Points on a hilly landscape, in no order, each with its height.
A ball rolls from a point to the lowest of its 3 nearest points, and stops where none of them is lower. Distance is the straight distance between rows; heights are no part of it.
Sape h=19.8: [ -1  -4 -13 -11   4  10  18  36 -12  -6  -5   8]
devak h=48.3: [ -7   8   2   4 -26  16  25  -4  34  -6  -9 -12]
Vuduz h=41.0: [  6   6  -1   9   1 -23 -35 -22 -12  21  -8 -15]
bega h=43.0: [ -3 -10   9  -4  13 -33 -61   8 -37  15  13   8]
gop h=11.1: [  1  -8  14   2   9  18  37 -49  34 -22  27   8]
zupub h=61.2: [ -4  11 -16   8 -19   4  10   1   9  10 -18  -8]
guvo h=25.8: [  6   2  24   6   8 -22 -52 -23   1  12  -1 -21]
darog h=65.6: [  1   4 -25   4   1 -14 -13   6 -27  19 -12  -1]
sib h=32.6: [ -1   1 -27  -6   5   1   5  33 -22   5 -12   7]
mese h=8.8: [ -1  23   1  17 -37  13  16 -27  45   5 -25 -26]
kal h=21.9: [  3  -2  31   5  11 -24 -66  -2  -3   5   3 -10]
Befib h=5.7: [  7  15   0  17  -7 -13 -19 -36   8  23 -18 -25]
vofal h=16.9: [ -3  -9  20  -2  -2  21  34 -37  40 -22  22   5]
Bagut h=22.6: [  0  -9  11 -12   5  18  29  17   4 -16  13   8]
sosi h=28.4: [ -5  -2   2  -9  -6  17  26  13  16 -11   2   2]
rerer h=34.2: [ -7   3  -3  -3 -15  15  23  12  14  -3  -6  -1]
vikaz h=15.6: [  0 -11  18  -4   6  21  35 -31  28 -22  25   7]
Leme h=26.1: [ -5  -5   6 -11  -5  17  28  12  14 -15   7   4]
sosuk h=24.5: [  3  -1  10   2   7 -30 -49 -11 -19  17   3  -8]
depon h=37.4: [ -7  -7  13  -7 -12  21  33 -10  33 -17  11  -2]
Nagid h=21.8: [ -8   8  13   4 -31  22  28 -19  52 -10  -8 -12]
berol h=23.2: [-3 -1 -9 -9 -1 11 20 27  1 -6 -5  3]
Big h=18.8: [  3  -7 -16 -14  18   7  12  54 -34 -11  -3  15]
Sulok h=32.5: [  1  -2 -32  -6  13  -5   2  39 -37   5 -11  13]
kina h=12.1: [  4   1  15   4   6 -28 -50 -16 -11  17   2 -13]
pobe h=28.8: [ -6   1  -8  -6 -10  13  22  17  10  -4  -7  -2]
deze h=62.1: [ -4  15 -10  13 -27   7  11  -9  23   8 -21 -16]
kebol h=23.3: [ 11  -9  16   0  25  13  34 -25   1 -27  29  23]
tisa h=41.2: [  4  -3 -37  -7  17 -11 -13  41 -49  11  -9  16]
Bafa h=35.9: [ -7   0   4  -7 -14  17  27   4  23 -10  -1  -1]
Sote h=24.4: [ -8  -5  19  -4 -16  21  33 -30  49 -19  15  -2]
zufam h=71.7: [  3  17 -10  15 -12 -15 -14 -23   3  22 -19 -19]
dobu h=58.3: [  1   1 -31   0   5 -17 -18  16 -35  19  -7   6]
rareg h=30.2: [ -3  -8  14 -10  -2  21  31   0  21 -18  14   5]
mas h=49.3: [  2  -5 -27  -3  13 -24 -29  16 -49  20   0  13]
Nifad h=19.1: [  1 -13  19  -7  10  19  33 -18  18 -23  26  11]
nido h=1.5: [  1  25  -2  20 -31  11  12 -30  38   9 -29 -25]
vari h=67.9: [  4  11 -14  12 -10 -16 -12 -17  -4  22 -16 -14]
gamo h=35.1: [ -7  -6  33  10  13 -18 -78  30  -9  -1   2   8]
nom h=15.9: [  4  -8  -2 -14  16   9  17  47 -25 -18   2  15]
vezu h=38.4: [  0  -7   7  -2  11 -32 -55   0 -30  15   8   2]
Bekil h=45.7: [ -2   6 -24   3 -10  -1   5  14  -8  10 -15  -2]
nebet h=17.4: [  4 -11   6 -16  18  15  25  34 -15 -18   9  16]
zefek h=19.0: [  5 -14  16 -14  20  15  27  20 -14 -22  17  16]
Zozo h=52.0: [  5   5 -11   8   1 -24 -28 -13 -21  23  -5  -8]
denon h=16.6: [ 11   1   1  10  27  13  37 -55  15 -32  28  23]
zel h=5.8: [ -2  -5  31   3  13 -25 -70   8 -11   6   7  -3]
rizu h=55.1: [  1  -3 -21   0   8 -24 -31   6 -39  21   0   6]
lopu h=56.5: [  1  10 -22   9 -10 -11  -5  -4 -10  19 -16  -6]

Where does a ball stop that starts at each point below?
dobu | nom
darog | nom
berol | nom
Bekil | nom
Bafa | Bagut

Call two points neighbours if one is among the 3 nearest of the other. Go from one point of each pair to the other, from neighbour to neighbour, staying as low as possible. Name the highest point that can't be avoided.
Befib and nido | darog
gop and nido | Sote
Befib and kina | Vuduz
nido and Bagut | rareg
kina and zel | kal
